Each row is a point on a landscape with many valleys, with its height.
From any point a ball rolls to the lowest of the 2 points nearest to it. It stops when none of these is lower. Distance is the straight distance between rows; heights are no part of it.
k67 (h 3.52): [-19 -13   3  -9  -2  19 -28  10  -7  -4 -18  29  28  14  17  44 -15 -48
  -7 -35  -6   8  25  -7 -40   8  72   3  22 -69  10  58  31  -3   0  65
  -7 -12   1 -28 -16  19  32  -3  -2  20  21 -47  32 -49]
k717 (h 7.92): [-16  -3  37  81 -44  36  32   6   5  34  -7  25  -3 -23  37  14 -49 -52
  31 -61 -13  10   5  -2   4  20  19  34   2 -41  14  -2  39 -11 -28  50
 -12  -9   5 -33 -54  29  62  -7  50  32  -6 -17  51 -57]
k607 (h 7.74): [ 34  23 -13 -14 -26  39 -14  35   9 -48 -29  22 -23  10  12 -10 -29 -31
   6 -39   7 -23  -7  -7 -45  -4  30  -1 -14  11  61  21  12  32 -28 -31
  22 -23 -42  -7 -33  32  19 -15 -27  -4 -16 -29  10 -32]
k590 (h 0.63): [-26  24   8  28   3 -53   9 -54 -25   0   7  15  13  32 -27   6  50 -15
  -8  28  34  24  24  -7  54 -21 -23   7  17  -1   4  20  29 -14   9   6
 -13 -33 -18   8  19  14 -18  -9 -44 -10  45  54 -37  33]
k917 (h 3.40): [ 10  23 -82 -38  41  -2 -26  37 -16  52  21 -26   7  22 -56 -21  -5  -1
   3 -10 -29 -11  29  41 -36  -1  22   3 -15  45  22 -15  49  -9   9   5
  -4  81   1  37  -9  61  10 -45  26 -11  15 -63 -15  29]
k704 (h 3.88): [-22  34 -53   7  11 -33 -30 -39 -41 -44 -28  51  18   5  14  25  42   2
 -10  40 -24  26 -17  35  17  -5 -16   7  26   7   8   2  -7 -19 -19   0
 -26 -45 -23 -13  -7 -13 -28  28 -54 -24  41  41 -11  12]
k356 (h 3.10): [-26  17 -43  -4   9   5 -43  14  -6 -16 -12  20  33  30 -16  40   7 -63
 -25  -3   5  16   1  21  -7   7  27 -15   9 -55  38  33  45  -8   0  71
 -24 -17   1 -16 -12  33   2   4 -22 -17  26 -35  17 -34]
k368 (h 6.93): [ -6 -29  67  31  -9 -13  31   1  17  49  23 -34  -9 -59  20  13   1  28
  -3 -22 -13   8   1 -38  34   5   8 -14  -4 -54 -49  12  -7  15  36   1
  24  16   3  14   9 -23  16 -16  -7  52 -18 -39  10   7]
k284 (h 5.68): [  7  -3  13  23 -14  47   8   8   9 -32 -35  42  -9   6   3  12 -26 -51
   2 -27  14  -7 -21  19 -56  13  16  -4 -14 -12  26  23 -31   1 -11  18
   7 -31  -6 -16 -11  37  -8  55  31 -18  -4   5  41 -31]
k172 (h 2.14): [ 42 -44 -30   4 -14   8  31   7  19 -20  22 -34   2 -32  20 -33   2  49
  18  26  -4 -31  -4  12 -45 -10   0  -1 -29  53 -66 -49 -23 -19 -18 -59
  24   4 -34  -3  40 -49  20 -24  15 -16 -20 -19  -4  24]
k91 (h 5.94): [ -7 -14 -32 -24  17  33 -48  27  33  56  11 -40  23   5 -23 -20 -27  -4
 -17  -5 -10  -1   1  13 -15  29 -31 -12  11  22  21 -20   1  11  26  35
 -25  53  41   1 -29  37 -19 -17  55  10  -8 -44  30 -20]
k997 (h 3.19): [-40  14 -26 -81  25 -32 -69  35   2  27   3 -45  12  24 -17  17  16  23
 -26  12 -23  28  18 -10  49  -7 -15  -5  35  12  37 -39 -11  -9 -10  43
 -18  58   7 -14 -39 -10   2  -9 -16  -6   8  -2  -5   1]
k851 (h 5.86): [ 31   0 -25   6  -7  29  20 -21 -22 -25 -37  37   1   6   0   6   7 -44
  18 -14 -12 -19  -5  21 -41  -6  32  -1  -6  -5  -1  45  16   5   1 -16
  32 -19  -5  14  19  40   6  27   2 -18  23  -7  18  -6]
k70 (h 6.60): [ 63  -5 -76   0  -4  13  12   2 -26  -6 -18  -3  15   3 -22 -38   0  12
  20   1 -22 -41  -6  60 -72   8   7   1 -18  65 -22 -24   6 -19 -13 -66
  30  21 -26  25  30  16 -14 -19  23 -32  15 -20  -3  32]
k202 (h 4.22): [ 22  44   6  34  10 -54  53 -21  -3 -28  13   2 -42  51 -41 -27  40   5
  18  15  16 -18 -10   9  34 -38 -30   3  -4  20  -2   7  41  11   7 -52
  -1   6 -12  31  20  24  -2  -1 -22  -5  28  27 -38  41]
k601 (h 6.22): [ -6   7  32  33  -4 -21  23 -75 -65 -20 -13  64  -4  20  21  12  43 -13
  19  26  32   0  -2 -10  -8 -26  20  16  29 -40 -51  67  11 -24   7   6
 -11 -58  20   2  54  10  18  32 -15 -17  50  48   2  19]
k131 (h 1.60): [ 60 -36   3 -20 -41  32  21  25  -8 -34 -14 -16   7 -25  20 -15 -13  38
  19  -9  17 -44  24 -23 -77  -8  39   0 -20  14 -46 -11 -28  -6 -14 -67
  61  -9 -24 -17  35 -41  11   1  -5  -1 -13 -24 -12   5]
k322 (h 1.06): [ 64 -11   1 -17 -61  41  12  -8 -42 -29 -20  17 -15 -47  34 -11 -27  25
  28 -33 -13 -13  15 -19 -83  -4  38  25 -19   3 -39  44   5 -29 -19 -55
  39 -25  -1 -16  25  -1  20   5  -7  -1  -6 -20  -3   4]
k380 (h 2.57): [-17  23  69  95   8   1  61  -5  -2   4 -23  34 -52  19 -16  18 -30 -68
  34 -27  10  15 -29 -30  23  11  -8  -7 -16 -50   1  13  19  11  -4  36
  -4  -5  14  23  -4  23   6  26  73  10  15  44  39 -53]
k430 (h 5.49): [-27   3   8   4  19  13  -9  -1   4 -42 -34  32  11  17 -17  25 -12 -23
 -13   4  22  10 -35  24 -23  20   5 -21   5  -9  25  26 -38  -4  -9  34
  -9 -36  20  -8   0  10 -50  60  12 -51   4  43  17 -29]
k907 (h 5.25): [-22 -42   5  -9  45  36 -12   4  17 -29 -52  23  22   6 -31   4 -13  25
 -28  26  32 -10 -20   0 -41  19   0 -25  -6   6  14 -23 -79  -2   0   9
  14 -33  11  -9  27 -47 -45  54  25 -55 -21  67  15 -16]
k12 (h 4.99): [-29 -28  10 -45  27   8 -28  13  11 -38 -49   3  12   9  -9  21  14  32
 -23  28  19  -6  -5 -16   3  -4  23 -10  15  -3  25 -26 -58  -1  -5  14
  30 -27 -21 -16  13 -69 -10  27 -26 -38 -28  67   0  -4]
k101 (h 2.22): [ 46  12 -33  16 -57 -56  45 -18 -28 -23  27   7 -32 -42  37 -35  25  34
  30   7 -43 -27  28  16  -2 -20   9  38   2   5 -60   9  30 -31   2 -56
  30   0 -15   6   7 -17  10 -30 -31   9  16 -11 -35  61]
k367 (h 8.23): [-49  27  25 -29  40  -8 -33  22  -8   1 -12 -34   4  56 -41  37  20 -15
 -24 -16  38  29  -4 -29  16   6  27 -51   7 -23  50  18   5  45  17  15
 -15  -4   3  16   9  37 -18 -35 -48  -2  22  17  -6 -10]
k708 (h 3.50): [-16  15 -56 -23  -1  -3 -60  -3 -14 -37 -22  17  33  11   4  29  13 -25
 -15   8 -22  17   6  32  12  11   9  -5  15  -8  29  -2  -3 -30 -18  47
 -16 -18  -7 -23 -28   7 -22  22 -38 -34  25  -7  13 -22]
k300 (h 3.69): [ 12  35 -45 -37  31 -19 -13  40  17  14  24 -35 -20  27 -33 -17  -3  -3
  -2  -8 -19  -1   9  18   7 -13  -2   9   3  30  50  13  49  19  14 -12
 -24  56  26  24 -26  54 -12 -14  22  -9  25 -36 -11  20]
k700 (h 6.77): [-24  19   0  -4  62 -32  19 -31 -17   5 -20 -25  16  51 -70  18  37  21
 -17  16  48  25   1   5  -2  17 -15 -21  -7  16   6   2  -3   9  13  -7
   1  -5   9  23  33  22 -48  -5  13 -40  31  54 -28  30]
k41 (h 2.06): [-27 -29  46  -6  19 -47  35 -15  -9  39  16 -52   4 -15 -12  28  40  39
 -13  23   8  10  20 -19  48  -5  12 -24  -3 -21 -26 -17 -15  -2  29   1
   5  -3  -9  10  43 -46  12 -16 -38  -1  -3  45 -32  42]
k887 (h 6.14): [-14  18 -14 -50  18  33 -21  64  29  -5  16  -2  -3  21  -9 -13 -24 -29
  -1 -13   3 -33 -14   0 -31  20  15   5   2   2  80  26  48  48   4  24
 -39  26  61   3 -54  69 -17 -28  40   3  -1 -55  12 -51]
k231 (h 7.63): [ 29  22  14  -1 -28   1  -6   3  12 -39  -4   6 -33 -13  34  -2   4 -25
   9 -16 -18  -1  -4  -4  29 -12   4  13  -2   1  27   0  15  14 -29  -8
  10 -18 -29  -2 -39  11  20   8 -28  -3 -15  -1  18  -5]
k185 (h 3.06): [  5   3 -46 -52  33 -21 -30  46  -3  62  27 -63   8  13 -24  -9  -6  27
  -6  -3 -28  -9  25  13 -17  -5  27 -25   4  21   3 -41 -26  -5  27  -1
  -5  92 -14  22  11  31  29 -44  16  23   3 -63 -11  22]
k935 (h 3.90): [ -9  -3 -30  -1  -8  17 -30 -12 -21  30  15  34  54  -5   1  28   5 -28
  -8 -38 -37  13  46  15 -19  22  47  14   6 -59 -17  63  56 -45  26  79
 -13  14  38 -14   0  24   6  -8   9   8  27 -61   1 -20]
k740 (h 7.83): [ 39  23  -1 -39   4   8  -8  39  23 -83 -38   0 -31  38  -5  -3   7  -2
  15 -16  23 -28 -21 -15 -30 -41  35 -26 -11  -3  44  14   1  56 -22 -64
  45  -8 -50   1  -8   1   3  -4 -36 -13   1 -13   2 -17]
k399 (h 7.51): [  8   7 -33  76 -64  60  -8 -20  -5  49  17  36  26 -24  23 -20 -28 -13
   7  -5 -27  11 -20  63 -31  53 -69  18 -14  49  -8 -24  10 -30 -18  12
 -51  -9  37   3 -27  34 -31  13  45  42 -31 -15  22 -22]
k671 (h 6.76): [ 17 -16  51  27 -17 -28  59 -15  13  -6  28 -16 -25 -56  22   8  11  31
  20  15 -15 -17   3 -37  21  -8   6   8 -16 -52 -69  -1  -4  -3  10 -24
  41  -5  -7   5  21 -61  32   7 -11  15 -26  19 -12  23]
k898 (h 2.52): [  4   2  50  19 -10 -68  66 -11  -2  48  42 -43 -31   7 -23   8  40  23
  12  12  14  -3  20 -22  64 -35   2 -12 -31 -14 -17 -13   2  12  38 -23
 -13  19 -11  28  36  -5  35 -14 -40  27  14  20 -35  44]
k793 (h 3.08): [ -4 -49  17 -25 -12  48 -20  23  29 -12  -1  -6  20 -27  22 -29 -16  33
 -13  -2  20 -29   7 -20 -13  -2  -6  -2 -14  27 -18 -44 -69   3   2 -19
  29 -18 -37 -24   5 -61  10  -4   4   8 -57  -5   0  -3]
k211 (h 8.01): [ 14  38   3   7  15 -12 -11   1   0 -65 -23  16 -35  19   0  18 -25 -45
 -15  16  18  22 -25  -2  12 -36  10 -27  10 -56  51  33  48  49 -24 -12
  -2 -35 -32  -1 -24  32   5   1 -53 -26  15 -11   2 -34]
k733 (h 1.61): [ -3 -11  -7 -25 -30 -15 -28 -28 -28 -43   5  24  15 -43  58  19  17   6
  -3  13 -49  20  22  10  30  -1  24  26  22 -22 -17  11  -9 -43 -17  16
  -6 -35 -18 -27 -13 -42  -1  25 -53  -9   8  19   3  11]
k253 (h 3.82): [-16 -32  76  14 -24  31   5 -12  -7 -14   3  51 -12 -49  82  11 -26   2
   8 -24  -1  13  13 -29 -15  11  23  29   0 -50 -32  14 -54 -35 -22  11
  10 -55 -24 -44 -20 -47  36  55  13   8 -24  30  25 -13]
k388 (h 6.90): [ -3  37 -29   5  69 -32  48 -27 -25 -34 -22   6   4  73 -63  -3  22  16
  -1  14  45  -1 -28  34 -30   1 -21 -18   4  29  15  27  22   7   8 -58
   9 -12  21  32  34  40 -54  -9  15 -55  63  22 -47  10]
k424 (h 1.99): [-41  10  56  66   0  -7  29 -14  -1  26  -3  22  -7  37 -17  49  -2 -69
 -16 -24  24  38  -9 -14  32   3   8 -19   8 -64  10  37  23   2  -8  77
 -24 -23  14  -4  -3  23   9  16  31   6  25  34  37 -29]
k13 (h 2.19): [ 10 -29 -10 -58   9 -37 -13  23 -12 -21 -16 -36   5 -27  -2  22  16  72
   1  10 -16 -19  35 -11 -32  -8  47 -21  -2 -35 -68 -12 -36 -33   8 -31
  63  19  -7  -6  37 -55  -5 -17 -32   1  -9   3 -21  10]
k279 (h 4.73): [ -5  -2 -22 -53  35 -26 -10   8 -21 -68 -48 -12  -3  20  -9  32  41  28
 -10  36  21 -13   0 -19  -2 -25  31 -13  10  -3  11 -25 -19   2 -29 -38
  43 -29 -38  -8  35 -59   3  17 -63 -43   3  62 -11   5]
k530 (h 6.13): [ 27 -14 -15  23  -8  61  -8  23  36  41  19  -9   5 -10 -13 -40 -54 -15
  -5 -32  11 -10 -26  17 -47  35 -44  -2 -19  53  21  -2  19  21  13  11
 -18  28  43  15 -10  51 -20 -18  68   1 -29 -46  35 -42]
k412 (h 5.02): [ 10 -10  61  47 -19  65   4  29  41  35  -4   0   7  -7  19 -38 -68 -15
  16 -48  55  -3 -33 -51 -14   7 -29   0 -37  20   0 -19 -45  48  -5  -5
  12  12  -3  -4  -7 -15  51 -27  57  75 -48 -38  31 -53]
k112 (h 2.65): [ -2 -19  -3 -57  10 -38  -9  38  -2  26   4 -63   5  -1   2  11  18  55
  -6   0 -19 -18  24   4   6 -17  43 -35  -1  -6 -34 -30 -40   3  23 -19
  26  52 -22  10  20 -27  24 -40 -21  17 -12 -39 -22  18]
k797 (h 7.52): [  6  13   6  -6  -8  -6 -13  -3  20 -25   2   3 -24 -20  25 -15  14  16
   6  15 -35  -2 -18  18  46   6 -26  19  -6  26  12 -37 -15  -4 -19  -2
 -14  -4  -7  -7 -33 -19 -15  25 -12 -15 -20  44   1  23]
k473 (h 2.67): [-36 -10 -28 -21  46 -51  -3 -26 -12 103  31 -45  12  15 -49   3  18  22
 -12  26  -4  50  32  14  37   2 -19  -9   7  21  -2 -45 -11 -33  29  37
 -38  73  11   2  22   5   0 -23   1  25  31 -36 -30  47]
k689 (h 6.31): [-18   4 -23 -52  25  -4  -8  43  22 -10  36 -14   9  19  10   7  -4 -25
 -10  11  -6  -2 -13  13  30  13 -12   7  37  19  73   1  15  30   0  10
 -59  24  82  -2 -55  49 -21  14  37 -24  31 -24  -1 -39]
k280 (h 2.64): [ -1 -53  14  -5  -9  12   3  30  49  13  33 -49  13 -41  35 -27   0  53
  11  12  18 -29 -10 -25 -12 -24  -4  -9 -21  41 -48 -31 -48  19  -5 -36
  22  11 -35  -7  40 -56  30 -31  21  33 -50 -39   3   1]
k930 (h 6.40): [ -3  11  20  68 -19 -16  30 -67 -41 -16   8  80 -16  -8  41  -3  44  -6
  41  30 -27 -21 -12  -4   6  -5 -11  24  43 -25 -54  20   5 -28  11  -1
 -15 -45  10  12  17 -15  10  46 -19   9  26  59 -11  27]
k426 (h 2.72): [-35 -12 -17 -88  -8  -7 -74  35  10   1  -7 -30   6 -11  25  -4  -3  37
 -27   8 -34 -11  29 -10  41 -15   2  24  32  28  24 -61 -42 -19 -25  21
   4  25 -29 -29 -46 -44   5 -21 -28  -8 -36  -1  -6  -3]
k271 (h 5.30): [ -4 -27  33 -18 -38  64 -12  31   8  35 -11  -4  29   0  11 -27 -73  -5
  -5 -59  32 -12   8 -37 -21  19  23  -7 -35   9  -3   7 -52  45   3 -16
  27  -1 -11 -26  -9 -31  39 -54  16  77 -56 -69   5 -28]
k795 (h 7.71): [ 47  17   2  31 -63  57   9  25   5  -2   7  13 -30 -15  25 -24 -48  -4
  12 -37 -10  -1 -15   0 -24  21 -32  13 -35  63  23 -32   9   1 -35 -38
 -23 -11   3   5 -32  26   9  14   7  18 -39 -11  -1 -19]
k970 (h 3.00): [ 27  17  56  66  22  19  56   9  26 -10 -10  24 -37  12 -15  -8 -28 -40
  28 -17  20  -6 -49 -20  10  27 -21 -12 -24 -10  -2  -1   9  35   9   7
  -4  23  48  43   1  29 -21  29  76  -7  -9  10  20 -45]
k501 (h 6.45): [ 67  -8 -18   9   7  25  19  38  24  -3 -11 -28   3  24 -35 -32  -7  14
  18 -14   4 -36 -20  18 -65  -8   5 -16 -37  49  -8 -13  11  37   2 -53
  29  38 -22  26  31  26  -8 -15  46 -18  -8 -36  12   4]
k162 (h 4.44): [ 17   7  47  61 -25  28  39 -23  14   3   8  16 -28 -32  37 -24 -20 -23
  39  -8 -14  -6 -18 -23  30  22 -37  26 -21 -15 -25 -41  -1  -2  -9  12
   5  -2 -10  19 -19  -7  23  28  29  18 -36  17  27 -14]
k627 (h 3.42): [ 23 -14  41  69  39  18  53 -18  25 -14 -14  26  -8  19 -30 -12  -2 -23
  17  17  40  -1 -56  -7 -18  24 -36 -29 -30  -5 -38 -10 -16  22  22 -10
  10  -3  35  46  52  -7 -32  37  63 -17  -7  59  25 -15]
k676 (h 4.74): [ 26 -19  41  41  -7  41  19   4  47  25   9 -14  -6 -22  11 -28 -13  -9
  15 -22  15 -10 -33 -26  -4   7 -26  -4 -24  12 -21 -26 -11  32   6  -2
  24  17 -12  20  10  -6  17   6  44  33 -41 -16  35 -22]
k402 (h 2.66): [ 36 -14 -35  -4 -60 -26  28   5  -7   4  40 -36 -12 -62  44 -41 -25  53
  12   3 -43 -15   7  16 -16  -8  -3  24 -10  43 -74 -22  10 -48 -19 -53
  14  11 -16   7   8 -32  16 -50 -13   4 -28 -36 -33  47]
k785 (h 7.37): [ -3 -27 -38  30 -32  42 -20 -21  10  69  28 -13  43 -40  19 -27 -11 -15
  -8  -1 -24  15  -1  38  19  30 -57  13   2  33 -20 -23  18 -35   1  35
 -23  14  26 -11 -22  16 -11 -21  42  19 -26 -49  36  -7]
k97 (h 7.01): [-19  53 -20  -4  57 -50  25 -34 -31 -75 -10  17   1  45  -6   2  20   9
 -21  35  42  25 -34  29   4 -20 -31 -12  13   9  31  18  24  21 -13 -63
  -8 -41   2  15  11  27 -53 -16 -31 -66  54  32 -50 -18]
k486 (h 3.48): [  7 -31  19  -9 -35  51 -10  -2  -4 -25  -2  30   8 -34  50   3 -17   3
  -8 -14  -6  -7  20  -1 -22  11  11  10  -7   7  -5 -17 -54 -23 -14  -3
  12 -51 -30 -32 -16 -28   7  40  -9   3 -33  12  15  -5]
k27 (h 7.22): [-21 -54  -4  -1 -41  36 -33   5  12  55  42 -25  30 -76  48 -17 -34  16
  -6  -9 -11   6   4  -5  29  27 -41  18   9  27 -38 -20  -6 -49 -10  11
  -6 -11   2 -23 -15 -27   1 -20  13  33 -52 -57  18  -8]
k638 (h 5.55): [ -8 -17  49 -21 -15  41  -6  16   5   2 -33  19  18  13  15  15 -38 -22
   3 -49  11 -16  16 -30 -29  19  70  -9  -2 -39   9  34 -47  29  15  12
  39 -12 -16 -28 -20 -19  29 -24   2  54 -24 -33  28 -31]
k53 (h 6.04): [ 19 -15   1  12   3  -4  36 -53 -50   2 -29  27  11  11 -16  11  25 -13
  14  15   9  -7   3   3 -21 -14  25  -2   5 -28 -48  57  20 -11  30  -9
  30 -18  29  18  53  14   4  27   3  -3  37  14  -4  23]
k772 (h 8.12): [-36  41  24   1  40 -12 -15  -4 -17 -38 -14  -7   0  41 -26  49  -5 -45
 -38  19  65  43  -8 -20  -3 -24  23 -44   8 -68  46  40  37  48  -7   7
  -8 -45 -30   5  18  42 -23 -20 -42 -30  34  21  -4 -34]
k80 (h 2.23): [ -7  34  17  -5   8 -76  38  13  15  54  63 -65 -33  18 -37   6  14  24
   5  26  -2  25  19 -25  68 -51 -31  11  -9   6  30 -20  -3  10  25 -15
 -47  55  -2  21  26  21  21   1 -15  35  25  31 -32  59]
k941 (h 7.61): [ 17  16 -44  19 -63  51 -22  -1 -11   1   3  25   2 -19  18  -6 -32   4
  -5 -10 -32   2  -7  59 -41  39 -34   8 -32  72  18 -26  -3 -16 -35 -22
 -39 -17  14  -2 -38  28 -39  18  19  11 -23  -3  -9  -3]
k364 (h 7.38): [-12 -15  -1 -16  36 -19 -14   2  38  18  25 -28 -20 -28  13 -21  10  44
 -15  47 -34   7 -23  -4  45  -6 -47  22   9  31  -2 -54 -29  -6  -7   0
 -19  30  -1 -13   2 -52   4  16  16 -28 -32  44  -4  33]
k552 (h 4.13): [  1   5  50  45 -23  15  28 -28  -5 -30   5  51 -29 -24  61  13  -3 -26
  37  -5 -20   5  -9 -12  21  14   4  28 -13 -37  -9 -15 -22 -17 -26  10
  -2 -38 -28  -6 -15 -35  29  57  -6   7 -19  54  30  -6]
k727 (h 5.53): [  1 -13  12 -36 -25  67 -45  44  26 -12 -14  -3  16  29  -7 -44 -63   0
 -20 -39  38 -25   7 -16 -29  12 -18  -6 -29  31  28 -14 -77  45  -6  -3
   7  -1  -4 -28 -14 -20  -3 -23  28  24 -55 -34  11 -25]
k118 (h 2.07): [  6   3  14   6 -15 -51  -4 -22 -30 -21   9   2 -20  -7   4  38  10 -34
 -18   3  12  30  41 -33  63 -36  38  -6  15 -65  14  47  68  15   2   0
 -14 -14 -31   4  -9   8  39 -23 -77  15  25 -26 -22  -1]
k553 (h 2.25): [ -6  -7 -48 -11   7 -30  -9 -14   1  77  38 -34  11 -15  -6 -28  12   4
  -4  16 -30  18  28  35  44  -6 -29  17  15  31 -17 -33  21 -34  25  30
 -19  68  15   3 -20  13   8 -24  23  18  12 -55 -12  49]
k820 (h 6.62): [-30  -6  18 -39  75 -22   1   5   4 -20 -30 -29  14  38 -38  20  13  41
 -27  19  40  12 -21 -15   4  17  -1 -17  16  21  31 -14 -32  24 -10  -2
 -15  -4  28  15  20 -16 -51   5  22 -66  -4  61 -22 -15]
k109 (h 7.81): [ 23   8  22  66 -69  58  28  14 -14  23 -12  28 -17 -31  37  -3 -71 -28
  25 -55 -14   5  -6 -10 -22  25  -4  27 -17  13  23 -13  23 -27 -37  -2
 -15 -23  -4 -16 -50  24  66  10  12  37 -34 -18  18 -45]
k241 (h 2.21): [-16 -33  -9 -53  -7 -12 -35  -1  -3  -9 -10 -21  18 -27  21  17   9  22
 -15   4 -34  -1  27   4  31   0  23   7  23   2 -20 -20 -25 -34   0  22
  29  -1 -24 -18 -18 -47  -5   6 -28  -7 -21  -5 -10   0]
k290 (h 4.23): [ -1 -14 -46 -18 -39  58 -37  25 -19  37  16  18  61 -13   1   8 -21 -32
  -4 -40 -35 -12  36  23 -52  33  41  12   7  -8   8  20  61 -37  -2  64
  -9   1  19 -14 -27  37  15 -37   6   9 -10 -70  11 -42]
k72 (h 3.07): [-42  18 -10 -47  37 -57 -24   4  -1  60  28 -46   6  21 -36  18  24  19
 -28  26   4  65  33 -13  64  -9 -38  15  27  13  49 -24   4  -8   1  41
 -50  51  23  -8 -10   4 -16  -9  -6   1  37  18 -33  34]
k21 (h 1.72): [ -5   2  10  -3 -12 -40  12  -7   8  60  51 -47 -13 -12  -4  -8  24   4
  -1  16 -25  18  25  -3  86 -32 -36  16   3   2  -2 -22  23   0  27  28
 -21  41  13   5 -18   1  20   5  -6  32   1  -7 -10  40]
k283 (h 6.59): [ 25  -4  15  37  -8 -28  54 -47 -18 -25  16  24 -19 -21  14 -13  36  16
  36  42 -14 -35   2 -17   4  -9   0  17  14 -25 -77   5  -1 -12  12 -43
  28 -27  16   3  39 -55  21  21 -23 -10   9  59 -14  50]
k385 (h 5.77): [-22  -9  21 -17   6  56 -23  26  30  22 -28   8  13  35 -21   4 -33 -34
  -9 -33  14 -24 -13  -1 -36  32  35 -33  -4 -21  32  20 -28  46  26  46
  12   8   8  -8 -25  19  -5 -16  25  35 -23 -29  40 -35]
k441 (h 6.32): [ 37   4 -11   9   4  38  13  26  23  21 -10  -5  -8  12 -34 -16 -13 -29
   4 -34  -9 -26 -11  12 -38   9  10 -12 -19  17  21  19  37  44  20  -1
  14  26   4  30 -10  52   1 -10  29  -2 -11 -32  19  -8]
k543 (h 3.84): [-10 -14   5  55  38  -1  25 -45   7   9 -10  30  25  10 -33 -19   7 -16
  -4  28  15  11 -38  27   3  34 -49 -17   9   5 -33  -4 -19 -12  23  37
 -14 -19  39  14  26  -2 -48  34  40 -21   4  60  11  12]
k96 (h 7.08): [-29 -50  27   6   0  10 -17   9  40  73  39 -44  23 -68  41  -1   2  13
  -6 -11   3   2 -12 -27  43   7 -31   0   4   2 -36 -10 -12   0  19  12
   7  21   4   2   7 -23  14 -25  22  64 -48 -62  36  -8]
k582 (h 4.21): [-22  25 -20  64  37 -31  16 -46 -12   7 -11  52  18  22 -28 -14  38  17
 -11  34   3   6 -26  27  -3  28 -59   1  45  36 -12  -8  -6 -25   8  20
 -34 -27  28  11   1  14 -64  26   8 -22  42  59 -34  32]
k857 (h 5.73): [ -4 -20   3 -40  21  29 -46  34  47  16  -9 -32  18  21 -18 -28 -32  25
 -12 -13  13 -22 -10  -8 -21   3 -17 -24  -3  27  17 -25 -55  43  22  -1
  -8  42  13  -1   3  -9 -24  -8  44  26 -31 -22  24 -22]
k518 (h 7.91): [  39   33  -16  -14    6    6  -12    5    0 -105  -36   36  -38    9
   23   13  -10  -15    2   14   23    6  -38    7  -25  -38    8  -23
   -5  -26   47   14   -2   36  -34  -70   23  -45  -44   -7  -10   11
  -15   31  -54  -36   20    5    4  -29]
k261 (h 4.20): [-28  32 -51  28  29 -28  -3 -41 -14 -16 -18  60  -1   5  -2  10  52  38
 -11  52 -42  -2 -28  40  -5  26 -37   9  40  42  -3 -32 -23 -20 -20 -15
 -33 -17   3   2 -22 -32 -50  29 -15 -20  25  69 -29  39]
k563 (h 4.49): [ 29  11 -11 -19  21 -36  29   0  -8 -46 -17 -30 -23  28 -33   6  43  22
   5  29  10 -22  -8   6  11 -33   9 -15 -10  12  -7 -12   6  10 -12 -46
  32  -1 -27  10  33 -29  11   7 -28 -24  16  40 -22  36]
k789 (h 1.64): [ 19  10  -9   8 -25 -84  28 -42 -40 -29  15  22 -36 -21   2  -9  42  31
  16  28  -8  -5  45 -16  18 -43  12  23  15 -34 -55  53  37 -38  23 -39
  24 -11   2   7  27 -24   6  -9 -62  15  49  15 -43  56]
k223 (h 2.62): [ -3  16 -13  -8  -3  -7  -7   0  -3   9   7  -5  -7  17 -17  25  20 -43
  -8 -14  -8  11  26   2  34  -8  28 -11   5 -26  31  26  64  18  15  31
  -4  12  -1   7 -23  30  25 -15 -37  13  21 -37  -1   1]
k952 (h 1.36): [-46  13  27  66 -10  -3   2  -7   5  11  -5  43  23  31   7  41   5 -80
 -17 -19   6  36 -32  33   0   7  -1   4  17 -62  17  35  -3 -28 -27  90
 -54 -34  33 -42   1   2 -18  53  38 -27  22  28  51 -28]
k752 (h 7.24): [-44 -49  -2 -22  28   8 -39  12  56  47  34 -42  18 -53  35 -17  -6  31
 -11  31 -18  -2 -16 -19  35  -8 -59  19   9  36  -4 -50 -41  -7  -2  12
  -9  23  -9 -18   9 -46  11   1  34  24 -51  -6  30   1]
k173 (h 3.97): [ 17  45  -9  15  17 -35  28   5   8 -23  28   3 -49  35 -24 -23   8 -17
  12  -1   3   0  -7   8  46 -36 -29  10  -4  13  39  25  65  28   6 -32
 -28  31  25  29 -16  59  -4  -4   1  -9  30  -8 -28  17]
k890 (h 6.46): [-34  19  -3 -52  53 -37 -18  16   2 -15   6 -29   4  35 -15  21  11  11
 -25  15  19  29  -8  -3  41   9 -16  -5  31  19  53   6   7  20 -10  17
 -43  11  49   2 -25  19 -39   4   8 -48  26  14 -25 -22]
k11 (h 1.65): [ 40  -3 -26 -56 -32   2 -37  -2 -33 -33 -27 -12 -11 -39  12  -2   1  49
  21  -3 -27 -11  41 -11 -72 -18  40  10 -10 -27 -71  39  -5 -49  -2 -32
  64   8  -5 -13  35 -18  -3  -1 -23  -2   5 -11  -8  15]
k946 (h 1.39): [-12  12 -13  20 -13 -58  19 -50 -31  17  18  19   5  24 -40  21  30 -26
   1  11  34  25  46  -4  45 -40  25  -2  -1 -20  13  38  66  -7  34 -20
 -16   0 -19  11  20  30   2 -34 -73  19  54 -11 -51  23]
k247 (h 0.91): [  4  13 -15 -21 -27 -42 -31 -48 -44 -37  -3  33  -9 -40  29   1  34  41
  12  23 -41  19  29  -4   3 -26  15  33  27 -42 -71  49   9 -58   7   9
   5 -26   4 -22  15 -39  -2  17 -51  -8  31  15 -15  42]
k363 (h 5.97): [ -6  15 -21 -50 -19  63 -43  58  16  14 -11   2   5  33 -21 -24 -46 -20
   2 -41   8 -38  -1  -8 -51  22  27   0 -21  15  59  13  18  45  -5  27
  -1   8   9  -9 -46  34   6 -54   7  33 -33 -50  12 -38]
k958 (h 1.43): [-51   2  29   1  30 -50  15 -43 -17  14   3 -18  13  11 -26  20  59  22
 -24  48  25  26  18 -15  48   2 -13  18   5  -2  -4 -12  -2  -6   9  16
   3 -21 -25  -4  33 -37  -6 -21 -29 -35  13  98 -39  51]

For each start below, name the point where the ball stops.
k284 | k322
k368 | k322
k173 | k322
k582 | k952

Call two points neighbours if one is among the 2 nearest of the other. Go from one point of each pair to the other, from neighbour to neighbour, staying as low as possible. Name the highest point that can't be avoided.
k952 / k356 | k582
k247 / k322 | k402
k322 / k21 | k997
k590 / k21 | k898
